Points, in no order, along strands that fork, close into loops and pass close to each other.
(in the rows, 128 means zero)
Points whose rows are less than 122 apart are linked; no others are. Some points are linked to none.
rudu: [120 112 146  92 140 146  98 130 137 108 109 174  81 105 112 129 149  83
 117 117 123 161 139 141 162]
segi: [ 97 142  94  85 112 150 104 147  84 120 112  96 150 126 105 136 102  99
 163  97 194 112 185 113 187]
mup: [122 129 109  47 154 146 126 159 112 106 113 128 105 171 104 149 139 114
 137  74 128 132 103  95 153]
vimun: [ 99 124 153 143 108 144 125 152 137  78 139  97 175 140 135 116 166 101
  64 183 114 127 134 148  65]
gare: [121 135 158  47 174 126 158 155  93 103  89 160 152 201 166 155 177  85
 152  71 142 101 131 157 162]
nat: [ 89 131 102  83 170 166 106 149 152 109 135 129 120 152 106  86 148 101
 124 122  87 128 166 140 190]
pokiv: [136 136 118 148  63 166 159  88  87 149 102 142 155  46 147  90 115 142
 137 169 149 148 174 108 133]
bik: [119 128  80  90 146 145 111 141 148 169 117 104  85 135 118 164 101 129
 200  95 167  95 141  68 143]
Sune: [109 119 167 128 133  94  94 151  76  98 187 118 161 164 116 147 124 148
 128 139 168  95 108 118  82]
reka: [119 171  92 146  99 128  78 122 137 128 174 122 124 123  95 102 122 121
 144 113  84 148 102  79  80]
Bolam: [ 99 168 183 162 110 134 108 114 158 166 164 142 114 103 107 161  81 130
 170 113  96 132 110 110 124]
viv: [ 98 140 185 157 178 145  82 140 156 160 142 111 115 158 104 161 110 144
 172 162 119  86 112 134 133]
mez: [101 122 175 185 147  95  91 155 170 144 140 130 166 101 164 132 127 149
 122 193 150  94 148  68  62]
mave: [126 148 120 111 123 164 117 112 113 133 138  93 165 153  74 103 147 121
 130 145 102 127 116 158 118]
Ravut: [124  94 125  65 174 136  95 181 150  91 134 135  99 159 123 135 100 117
 131 126 115 106 156 143 183]
kego: [101 107 132 177  96 177 134 120 151 158 121 155 113  75  98 120  62 132
 181 154 114 132 125 104 154]
vebas: [133 114 123 134 135 132 159 117 155 116 121 151 100 146 121 114 219  89
  84 112 121 155 110 192 150]
Desem: [110 141 133  74 157 123 114 174 163 137  72  90 107 104  79 154 112 139
 147 129 130 141 174  86 164]
relog: [126 154 133 115 140 125 125 126 170 172 122  92 105 141  67 149  96 147
 168 137  79 158 101  63 138]
Gune: [146  99 197  79 106  78 152 144 135 117 123 104 122 192 170 147 203 108
 138 132 108 135 100 178 147]
vili: [ 96 136  85 108 176  94  95 129 125  99 109 131 165 182 174 121 180  90
 131  73 163  94 128 150 120]
fetur: [185 114 151 173  96 132 143 116 163 130 140 124 119 102 134  97 108 120
  98 171  50 145  87 176 120]
bar: [113  92 179  85 157 149 132 141 125 131 116 140  66 128  90 133 127 106
 136 102 105 146 168 150 219]
kif: [171  93 108 192 110 129 196  78  86 142 134 149  89  89 122 127 178 109
  69 154 115 134 147 212 115]
sul: [109 127 148 163 137  28 111 149 132 117 153 127 117 131 134 163 150 159
  86 112 154 137 108  76  50]
Dok: [ 95 115 188  88 137  89  55 168 141 117 156  93 126 166  99  93 115 130
 144 118 107 139 115 135 170]
balam: [143 138 178 107  97 109 127 125 101 106 136 109 134 158 139 142 181 105
 129 106 157 129 114 193 138]
bugiz: [112  77 167  76 142 121 154 172 130  98 134 160 123 171 163 165 130 116
 124  91 158  91  84 123 134]
Nur: [154 110  77 176 113 123 174 107  48 158  81 156  93  70 135  71  73 129
 130 176 126 162 159  93 146]
nem: [165 141 129 151  83 135 120 118 140 101 127 140 123  79 137 132 127 134
 121 178 119 154 147 148  79]
rol: [159 128 100 118 135 181 136 126 141 137 111 160 144  82 139  82 112 160
 139 151  87 160 160  95 113]
rav: [120 103 167 186 120  73 129 146 175 121 176 129  93 112 164 172 104 143
 132 158 124 104 121 148  61]
Gis: [148 114  84 105  93 138 157 114 109  98 182 169 117 129 141 144 155 100
  82  92 130 136 100 177 106]
rugo: [137  97 182  59 174  81 126 168  78 106 101 132 170 207 188 162 157  97
 172  93 141  91 139 104 133]
biso: [141  95 145 164  52 124 164 117 140 128 130  85 126 126 107 122 126 116
 114 107 123 147  72 151 107]
nosag: [121 157 126 169 137  95 121  80 139 156 136 128 122 133 166 176 144 146
 173  77 175 106 157 129 121]
dop: [126 159 103  86 144 167  77 123 108  97 149 167 114  95 114 151 130  89
 139 124 138 133 194 153 105]
sesul: [158 128 107 162 136 140 144 108 134 132 124 100 147 124 159 165 125 170
 135 141 182  83 134 135  86]
dat: [129 150 164  99 184  95  89 154 164 109 140 177  93 133 140 190 100 129
 166 127 138 114 110  92 101]
lozup: [158 162  63  85 124 134 118 114 100 130 129 122 108 132  98 108 111 138
 110 111 106 160 110 125 149]
Vamom: [ 98 110 186  81 163  74 122 149 114 118  87 130 186 201 180 137 161 140
 148  88 123 133 123 121 151]
peva: [146 137 117  92 144 164 160 131  81 109 164 202 105 130 127 140 149  96
  99 113 123 130 144 179 195]
Namom: [137 109 128 114 132 136 109 142 152 133 130 110  94 150 132 153 146 117
 153 154 136 106 109 148 102]
lero: [141 128  93 179  77 125 151  90 122 115 177 101 177 111 161  75 107 170
 140 144  83 141 155 104  62]
Lubu: [120 138 100 120 181 110 137 119 173 115 108 122 153 147 179 161 189 106
 105  88 161 129 141 169  90]
zala: [ 78  96 211  91 145  72  95 166 102 108 125 123 148 170 138 160 126 115
 158 132 172 109 116  70 143]
loz: [132 116 116  45 213 104  68 151 143  93 135 118 155 169 141 162 112  82
 162 102 133  83 158 103 140]
nade: [175  80  83 138 108 134 190 135  81 145 140 132  99 117 121 115 158 102
  97 164 143 104 130 223 146]
Merib: [ 77 145 120 123 120 143  70 143 129 156 187 114 133 130  78 106  97 141
 161 124  90 129 140  50 123]
sadu: [127 111 145 157 103 178 136  98  85 126 100 158 128  81  94 103 171 101
 118 157 132 148 140 151 135]
paraz: [173 144 150 112 115 141 196  98  91 125 127 167  97 128 117 156 148 134
  91 116 130 162  98 167 143]
devu: [ 83 122  88 145 119 131  79 132 116 122 153 103 177 158 155 113 107 141
 155 124 171  59 139  81 106]
pugiv: [132 128  68 145 110 131 132  90 136 153  97 105 111 141  92 122 179 102
 127 100 122 143 100 157 102]
zufi: [161 150 123 166  97 158 166  88 154 161 105 138 168  88 132  59 117 145
 141 170  58 178 143  90  88]
sopi: [170 130 139 194 136 123 140 103 166 154 105 139 101 100 140 105  89 154
 127 158  85 150 100 158 151]
gulut: [109 137  89  75 156 180 115 148 140 128  78 114 135 117 108 155 114 119
 145 140 126 121 186  64 135]
zoli: [ 71 108 139 128 165 100  94 163 115 145 134 133 152 149  87 108 126 153
 124 136 137  92  96  41  98]
zaz: [104 115 127 108 156 196 163 139 120 110 125 186 134 173 120 139 136 139
 105 108 102 121  69 120 138]
sese: [148 135 132 117 110 163 131 134 140 125 144 137 110 107  64 106 120  95
 107 120  51 149  86 136 163]
Pavu: [130 125 139 160 104 138 125 103 131 148 122  93 106 109 132 132 113 142
 143 141 172 111 141 172 173]
Nud: [144 129 170  62 162 119 153 101  95  98  80 159 158 159 169 190 171  84
 136  77 187 116 148 164 153]
marir: [156 124  62 152 134 148 160 104  92 157  98 163 114  91 122  74 121 136
 116 133  97 179 139 120 133]
ligo: [157 101 120  89 165 185 135 169 148 106  87 187 126  88 145 134 109 130
 106 168 148 112 139 122 159]
Dup: [122 178 162  92 157  94  96 141 131 106 106 129 132 150 144 144 136 151
 114 103 146 171 138 122 164]
ligi: [101 189 100  95 122 124  89 118  90 130 131  69 178 129 112 111 126 119
 140 100 153 148 159 140 175]
munu: [ 91 103 205 131 119  44 102 163  87 133 156 112 144 149 116 138 139 150
 126 150 187 108 103  75  92]
genu: [126 169 158 165 106 105  95  79 162 168 138 119 113 117 103 132 108 135
 152  97  79 177 118 111 175]
panod: [110 124 115 137 134 103 115 124 131 156 133  86 151 167  89  87 117 170
 120 120 104 124  69  61  91]
liv: [109  90 120 114 166 135 159 151 139  80 113 172 131 166 167 146 146 146
  84  93 153 115  79 125 141]
gobu: [109 137 143 151 104  68 118 132 145  98 124  98 136 128 175 132 124 159
  91 108 185 128 130 138 100]
niro: [181 111 148 163  97 117 191 103 143 108 150 149 139 132 138  98 138 118
  30 106  80 140  69 180 152]
papef: [134 151 145  45 153 132 134 146 107 133 125  81 125 172  69 156 140 146
 146  92 102 148 140 104 160]
gagid: [ 82  82 210  94 161  58 121 166  88 112 119 137 156 197 155 122 135 174
 169  94 132 130 111  84 167]
fipar: [135 130 112 133 117 145 119 150 175 137  99 128 150  81 164  96 103 156
 137 191 130 131 156  84 117]
nanok: [105 131 184 118 103 202 132  98  81 120 102 148 136 113  93 124 130 102
 111 134 123 150 131 145 175]
dusu: [218 117  72 130 101 133 202  94 105 130 143 145 124 102 118  57 155  97
  84 155  41 149 141 156 125]
mon: [ 90  96  87 116 106 163 116 155 143 110 130 148 118 123 140  87 113 140
 125 146 140 124 110 126 133]
Nul: [159  97 143  52 146 101 141 151 119 124 107 104 102 177 161 147 160 135
 158 115 129 134 121 178 160]
Dugol: [101 116 136  78 207 140  78 144 154 113 121 110 108 151 119 156 101 106
 168 107 117 107 187 109 162]
zeli: [118  77  73 157 130 136 165 127 131 104 171 129 132 133 172 109 130 153
 105 119 135  89 128 127  46]
Supag: [144  95 126 108 136 122 197 136 119  98  96 158 122 160 175 156 168 136
  83 105 176 112 120 181 151]
bubim: [150 150 157  90  99 130 163 134  93  93 138 138 145 162 142 129 169 134
  88  92 127 154  80 160 160]
Pul: [115 129  91  93 145 140  73 128 159 129 104 129 157 105 160 129 141  99
 141 126 145 110 155  61 109]
sem: [151 116 142  97 140  97  99 143 136 117 101  91 125 122 160 181 122 100
 154 135 200 103 136 123 160]
lurop: [107 108 113  93 117 145 158 114  99 141  97  92 115 167  79 125 177 104
 152  81 140 145  89 161 139]
Bulog: [116 140 160  89 137  91 113 125  65 124 145 115 140 211 154 144 167 137
 200  74 137 134 160 157 180]
nafin: [171 118  99 161 133 150 149  91 102 162 142 121 129 147 106  94 118 133
 111 122  95 126 109 183 173]
Lunu: [108 152 172  96 147 124  63 136 123  74 154 131 173 143 154 154 107 122
 132 131 167 100 173 120 137]
nufi: [107 122 141 109 155  76 110 131 116 168 109  77 136 187 150 164 143 146
 200  75 156 103 135  83 149]
bef: [111 174 144 110 138  83  92 111 142 149 144 126 111 143 116 144 130 138
 167  79 124 163 156 113 163]
Bul: [150 107  95 115 111 163 181 120  67 142 102 124 128 126 119  89 140  97
  88 184 150 102 133 185 182]
ranik: [137 196 153 169  92  95  76  92 153 140 146 103 127  89 104 117 110 136
 123 143 111 173 160 143 151]
dolo: [115 131 179 145 156  82 112 128 146 124 164 134 132 172 129 150 142 136
 117 125 100 146 105 151 114]
Vuna: [107 110 150 150 155 132 124 151 170 107 115 136 141 129 110 107 139 142
  95 171  77 140  90 108  61]
zof: [124 142  55 112 131 118 105 130 126  93 119 113 150 138 145  90 178  73
 111 101 150 118 149 183 125]
Sog: [133 135 155 141 188 113 116 146 156 107 132 169 116 136 142 185 163 129
 124 126 131 108 107 116  50]
rar: [133 106 123 104 109 148 147 152 115 172 129  73  77  95  73 117  75 122
 162 136 145 132 147 124 183]
piv: [ 82 125 136 135 165 152 104 167 157 120 110 158 138 127 104 121 136 123
 118 145 114 109  96  54  84]
vezu: [145 170 163 170 134  95 148  71 141 154 120 105 114 154 141 189 143 153
 134 111 141 134 117 151  93]
vatu: [157 154 168 117 120 144 141 144 104  97 184 145 129 168  99 132 120 142
  95 168 104 119  77 129 111]
tisud: [141  86  96 155  71 124 202 107 140  86 136 129 144  98 151  91 163 134
  56 123  86 171 124 162  70]
Diluz: [126 119  87  73 182 128  70 151 164 101 134 162 135 139 131 133 132  82
 145 124 122  93 138  95  96]
meva: [143 105  92 137  76 144 131 114 130 101 140 116 179 111 157  37 131 132
 134 176  85 151 155 120 101]
dopoz: [ 54 132 145 138 115 132  80 157 152 149 144  92 158 141 167 132 116 141
 138 145 184  70 133  54 156]
bez: [141 130 181 123 127  99 116 140 139 159 119  72 104 124  91 119  58 153
 141 116  86 177 120 122 230]
kove: [161 134 149 165 123 174 111 119 135 144 191 143  94 115  99 156 104 122
 176 151  76 114 120 180 115]
Gazu: [109 139 136 130  74 147 113 118 120 154  85 134 114  50 122 117 114 100
 162 158 166 144 164 103 152]
dem: [174 154 110 167 100 163 147  80 145 169 112  84 177  96 119 100 149 130
 135 174  98 131 137 120  77]
godur: [112 129 175 120 137 169 120 163 132 113 123 114 154 129 121 117  85 166
  99 176 100 135 110 111 147]
zudo: [145 153  77 160 145 105 109  95 104 139  80 157 124  87 152 123 131  97
 127 138 181 134 201 140 137]
zokik: [131 148 110  78 127 156  90 151 102  92 158 156 104  99  94 129  81 112
 138 127 124 143 194 127 164]
sero: [113 111 130 134 149  68 117 161 131  71 183 180 113 152 184 145 134 140
  71 117 143 122 108 125  85]
nenam: [129 106 103 137 101 137 135 109  71 191  86  95  89  99  79  89  91 102
 135 143 140 141 159 117 210]
begik: [ 68 170 121 133 120 166  95 125 110 131 169 109 164 158  96  94  90 144
 135  97 112 112 146  91 155]
Sez: [ 88 115 150 144 167 109 113 154 164  88 154 194 109 112 193 114 100 150
 101 122 137 128 104 127  95]
Bak: [127 145 150 149  81 171 138 125 150 137  97 120 155 102 123 126  85 180
 110 182 118 137 113  82 123]
Bup: [135 112 188  68 122 110 123 142  92 129 125 107  99 173 127 167 135 127
 187  95 127 147 146 179 187]
Sumip: [134 101 144 153 128 140 149  85  86 198  70  80  97 118  64 112 139  98
 142  96 123 149 133 148 206]
nes: [199 155 110 165 119 152 114  89 111 174 111 118 123  79 108  93  66 128
 128 169  78 145 162 121 168]
Veti: [ 96 123 142 111 121  95 142 128 117 135 100  72 158 187 110 111 143 131
 135  84 136 132  98 119 153]
zot: [123 148 119 161 108  94  71 114 174 154 118 113 104  91 136 112 131 130
 142 132 157 156 168 131 118]
sut: [115  94 166 203  95  64 137 136 159 136 161  96 135 123 127 101  81 166
  91 142 115 124  61  94  82]
bol: [162 138  89 141  63 158 186 106  60 132 119 134 160  91 123  76 111 145
 114 126 151 151 150 141 108]
nebon: [148 100 158 185 131  88 169 102 161 141 154  86 126 166 120 155 141 136
 100 127  91 116  68 162  64]
Fara: [199 140 112 184  91 116 174  71  88 172 132 145  87  88 102 117  87 129
 122  92 110 149  93 142 138]
Gele: [160 166 158  53 139 116 149 138 117 145  99 105 104 164  97 151 133 136
 134 113  73 163  94 148 172]
vup: [119 136 136 138 161 105 105 127 170 112 149 156 120  81 162 180 153 116
  98 137 102 131 151 124  39]
ran: [ 90  95 112  89 116 176 116 137 104  99  98 146 122  91 148 121 107  93
 152 103 177 116 174 105 154]
Rogo: [ 95 161  99 157  84 117  98  97 127 131 174 123 151 126 138 115 158 126
 127  89 126 144 120 133  66]
gor: [ 99 116 159 134 173  41 112 154 143  87 132 116 163 148 171 169 170 114
  83 113 162 106 127  81  62]
pago: [ 78 103 146 133 122 163 119 132 167 142 101 123  91  86 107 115  91 134
 148 112 142 146 127  87 185]
dof: [140 150 128 121 145 125 136 126 165 194 103  93  80 108  83 128  52 149
 152 126  65 155 142 103 183]
zon: [137 132  23 137 109 142 154  98  95 121 121 114 146 123 151  74 179  99
 121 119 142 104 154 197 124]
luva: [ 72 134 199 153 140 141 107 149 140 158 157 115 108 132  79 165  72 163
 179 160  97 100 107  77 142]
tovur: [114 122 114 127  92 129 124 138 108 143 111  85 180 169 129  90 135 141
 113 116 130 127  60 104 104]
miti: [151 100 128 195  85 153 172  93 114 168  76 118 128  61  94  90 143 106
 126 160 114 163 132 148 110]
Kuve: [ 82 106 147 135 177  81  67 134 137 114 146 121 175 163 154 157 154 103
 134 111 169  84 136  88  91]
memad: [ 87  81 141 113 122 162  94 157 178 115  84 118 114 115 137 113 133 120
 136 122 147 115 112 108 155]
mab: [165 156 100 142 141 134 178  69 104 159 120  99 156 192 100 124 120 131
 119 106 113 121  84 162 137]
noku: [ 93 159 182 112 148 144  68 134 140  85 111 130 166 122 159 129  99 145
 112 142 168 121 149  59 140]
lekel: [108 132 116 143 105 168 141 120 109  93  99 128 181 117 144 138 169 117
 119 121 172 120 127 146  81]
fasu: [143 109 126 152 132 127 122 114 111 131  95 144 108  91 162 142 125 105
 132 149 179 109 166 184 127]
pef: [147 117 110 124 159 127 154 134 134 157  91 122  92 134 126  95  91 149
 112 109 118 166 109 140 218]
nivig: [112 122 197 120 129 162 144 146 123 128 140 118 161 168  72 144 128 128
 118 175 106 118  73 110 119]
remed: [156 144  86 164 153 126 120 102 147 151 114 121 129 105 132  87 154 137
 111 160 112 122 164 189 121]
Fasol: [135 142 123 169 136 156 133  64  85 179  87 109 147 141  72  92 119 106
 126 111 108 128 142 181 183]
lus: [ 99 119 136 101 149 116  71 181 185 135 107 103 110 129 118 157  79 142
 156 157 127 117 141  59 139]
nedu: [116  94 131 164  50 125 132 122 166 143 135  93 105  91 139 131 123 131
 144 131 156 116 113 157 106]
faki: [134 188 108 159 114 159 135  94 111 143 141 127 144 122 137 165 127 144
 152 110 165 102 167 105  91]
pidol: [116  94 167 113  95 154  89 159 144  80 135 140 169 106 139 138 150  83
 118 177 124 110 146 136  64]
meb: [130 131  96 109 107 173 137 121 125 140 127 165  95 113  93 146 145 117
 166  96 114 152  90  98 106]
Reki: [161 116 113 142 125 141 158 122  89 148 125 175  65  68 124 144 121 118
 137 162 148 147 140 168 141]
Fut: [195 128 106 190  76 101 192 106 122 183 131 109  83  64 112 136  86 124
 113 148 148 136 116 137 109]
rutu: [161 105  73 100 132 111 173 143 100 103 136 120 122 154 163 136 174 115
  79 141 173  92 138 220 143]
basa: [152 121 158 105 152 118 142 112  83 165 120 139  59 115  69 147 112 101
 144 118  95 162 138 158 215]
pim: [146 160 169 139 126  94 129 113 152 189 107  86 106 137 130 185 129 148
 186 133 147 122  96 113 129]
Zipib: [142 127 126 166 128  92 181  95 132 127 131  84 162 179 116 128 155 134
  77 102  94 128  81 185 110]
rad: [168 120  80 132 163 107  97 118 178 132 128 152  77  99 167 126 152 106
 121 134 106 138 155 194 122]
Sot: [154 174  82 122 142 130 102 124 124 140  92 106 150  95 127 125 128 127
 129 169 176 122 196 114 136]
kepi: [120 121 160 136 115 161 104 149 150 110 136 132 159  84 157 170 127 106
 140 154 162  97 162  99  65]
Nuna: [115 142 126 190 145 120 136 120 161 154 156 155 117 127 135 133  99 183
 116 128 113 129  82 104  98]
galop: [114 186  99 122 118  94  90 105 128  94 122  98 152 136 152  77 150 133
 108  92 154 155 150 176 151]
zolip: [135 144  81 139 150 147 140  94 116 158  76 152  96  89 123 111  93 156
 125 137 146 148 154 129 189]
zut: [162 136  82 107 146 130 165 146 125 120 139 151 127 172 146 147 198  94
  88 179 122 100 129 193 174]
kisi: [123 125  94 160  73 160 149 115 148 168 129 148 112  68 131  97  76 162
 179 118 110 150 135  50 130]
fer: [170 133 152 138 129 123 183 115  70 147 107 160  69  91 109 142 115 119
 119 119 129 150 116 181 192]
Satef: [112 145  81 123 106 136 130 134 104 111 144 136 193 128 157 102  97 158
 140 112 172 112 139  82 107]
sanu: [102 152 161 161 153  81 101 135 154 148 142 112 161 147 130 169 136 170
 130 188 138  96 117  84  93]
birak: [124 182 140 117 133  94 107 120 151 170 162  85 106 149 115 169  97 151
 165 131 120 119  98  57 120]
nesim: [134 110 133 139 154 103 150 122 176 130  85 138 107 147 145 153 205 110
 116  96 123 123 118 189 104]
pudis: [173  95  89 155  92 133 214 118 122 106 126 132 137 115 137  73 159 102
  47 132  75 137 120 177 152]
Kat: [103 102 113  75 143 170 113 174 136 124 125 140 107 132  88 151 121 123
 164 124 118 122  93  70 104]
duri: [113  82 211  87 129 113 136 188 138 102 114 122  96 147 124 162 106 125
 163 115 164 120 110 104 151]
Kavub: [129 132  78 154  84 113 155 116 138 117 113  98 161 102 164  90 158 151
  67 117 133 175 127 126  97]
tun: [228 107 112 149  94 125 171 122 142 137 119 157 111  72 106  56 104  92
  98 159  36 141 110 166 146]
lir: [ 97 121 164 181  82  99 138 133 142 121 162 107 161 130 148 135 106 174
  83 147 151 124 116 101  92]
luk: [152 112  98 101 121 185 168 129 106  90 146 185 109 111 132 134 170  87
 104 115 145 113 155 161 113]
Muv: [163 130 127 173 108 148 155 118 144 145 152 128  91 111  95 156 122 139
 160 144  86 119  94 155  62]
Peti: [176 123 150 167  95 109 152 110 135 154 172  79  99 165 105 170 107 143
 151 122 115 104  62 158  72]
Nel: [ 98 135 156  51 169 167 126 139  88  89 137 159 152 180 135 162 167  96
 134 109 124 101 158 166 187]
Gipe: [128 101 111 140 151 165 181 147 148 130 133 169 104 148 122 164 147 155
 113 124 101 113  51 116  89]
zuro: [119 146 113 186  88 110 145 106 156 155 147 153 131  96 158 126  94 176
 160 127 120 137 124  58  75]
nukib: [121 109 112 100 149 140  77 129 163 103  91 123 142  85 139 129 127  92
 148 103 178 131 197 112 152]
dumum: [133 133 142  82 143 117  83 185 137  75 166 119 108 166 131 108 115 143
 108 149 102 136 114 127 149]
Soli: [150 100  98 133 126 180 187 133  71 109  82 163 136  90 152  97 167 112
  67 174 135 108 156 169 142]
Fad: [195 139 117 175 107 126 171 122 107 172  91 150  61  52 119 141  69 129
 141 186 143 148 131 154 134]
lom: [106 120 159 101 144  89  89 135 102  81 164 113 187 169 159 141 157 101
 119 137 165  95 137 144 106]
tavil: [142 128 103  97 162 115 127 124  77 136  79 126 109 130 110 132 141 112
 138 113 150 134 150 175 186]
Dif: [100  94  98 163 156 118 139 128 151  97 154 127 112 141 194 148 126 138
 123  84 168  89 130 149  72]
ziza: [158 148 100 148 161 116 134 112 165 120 119 187  79  69 147 170 159 107
 129 140 116 131 146 158  84]
rokat: [ 97 150 151 136 165 110 116 141 150 114 164 179  94 142 151 142  80 168
 152 106 134 124  93 100 127]
Loba: [136 126 159 134  95 136 160 157 132  80 179 151 160 145 114 105 165 131
  51 169  96 112  99 162  92]
ladis: [126 101  64 130 101 136 121 120 125  89 135 168 140 103 156  44 122 135
 132 111 125 149 141 128  94]
mek: [ 61 117 149 159 117 159 116 120 101 122 165 152 165 157 121 109 126 139
 126  98 131 132 111 116 127]
Gigim: [138 115  78  77 119 181 128 145  85 115 130 164 112  78 122 112  88 125
 136 127 159 146 184  97 152]
Tib: [129 170  79 126 126 174 100  95 120 141 146 149 136  74 131 139 114 140
 172 145 147 106 183  73  86]
fibok: [131 122  98 171 127 162 155 131 145 129 148 147 143 133 145 145 111 163
 140 157 135  86 131 114  36]
melog: [169 122 112 148 144 116 140 109 150 146 155 116  98 141 137  96  79 159
 121 119 110 137  93 163 165]
loda: [ 87 176 139 104 128  93 104 152  98  94 134 125 167 162 136 130 111 165
 105  99 162 152 112  91 139]
novev: [128 137  91 144  83 167 109  97 146 166 116  91 135  90  92  91 132 117
 156 167  81 143 154 104 128]
vir: [136 139 123 152 118 135 169  95 129 111 115 128 164 111 148  88 107 173
  75 132 131 157 110 148 126]
molor: [122  86 135 188 133  91 133 160 174 135 150 108 138 135 128 116 124 165
  88 183  76 111  73 103  62]
zusi: [157 155  75 103 129 146 168 151 133  96 165 146 159 154 133 111 198 110
  77 142  80 121 141 182 140]
Tusa: [156 151  72 182  67 140 164  90 105 156 155 111 192 108 142  78  88 166
 127 134 137 134 139 124 113]
Tipe: [109 127 132 144 122  98  76 149 154 110 171 134 151 117 156 147 114 122
 130 160 165  73 165  68  41]
Pusov: [100 123 159 107 181  66  76 157 114 129 169 156 112 139 128 182 103 126
 192  98 164  91 127  47 102]
Vukid: [106 142 203 120 128 111  94 163 154 135 135  75 108 140  99 133  86 144
 161 140 115 155 148 122 187]
gomug: [ 74 161 178 128 115 108  85 150 143 147 101 101 151 118 124 130 107 125
 138 114 167 130 147  42 162]
gurod: [135 146  74 126 132 162 156 111 123 127 167 180 122 137 117 139 148 112
 137  82  99 140 100 149  81]
doku: [ 94 125 147  82 121 192 135 136  89 126 117 151 146 153  81 130 149  87
 133 114 124 117 140 177 179]
rir: [122 179 109 146 123  90  76  99 158 133 138 113 136 138 137 142 166 114
 128 105 137 155 169 143  77]
soten: [147 131  79 120 175 145 160 147 178 127 119 170  90 151 139 131 148 144
 119 141 108 144 102 130 121]

A piece is all that can be reached along the links. How many separate loops has the piece of each point below (a circle has one, a figure eight two, a Y none), and how many tips (points with one link)?
Kat -> loops 0, tips 4
Fasol -> loops 0, tips 7
sesul -> loops 0, tips 7
devu -> loops 0, tips 8

A fork is a point with three links, a tip a point with one. Leave the first point through the second and follow the links. Name the first fork or tip that comes.
godur, nivig -> sanu
Tusa, lero -> rokat
Nuna, zuro -> Gazu
vezu, pim -> Ravut
Dok, Vukid -> faki
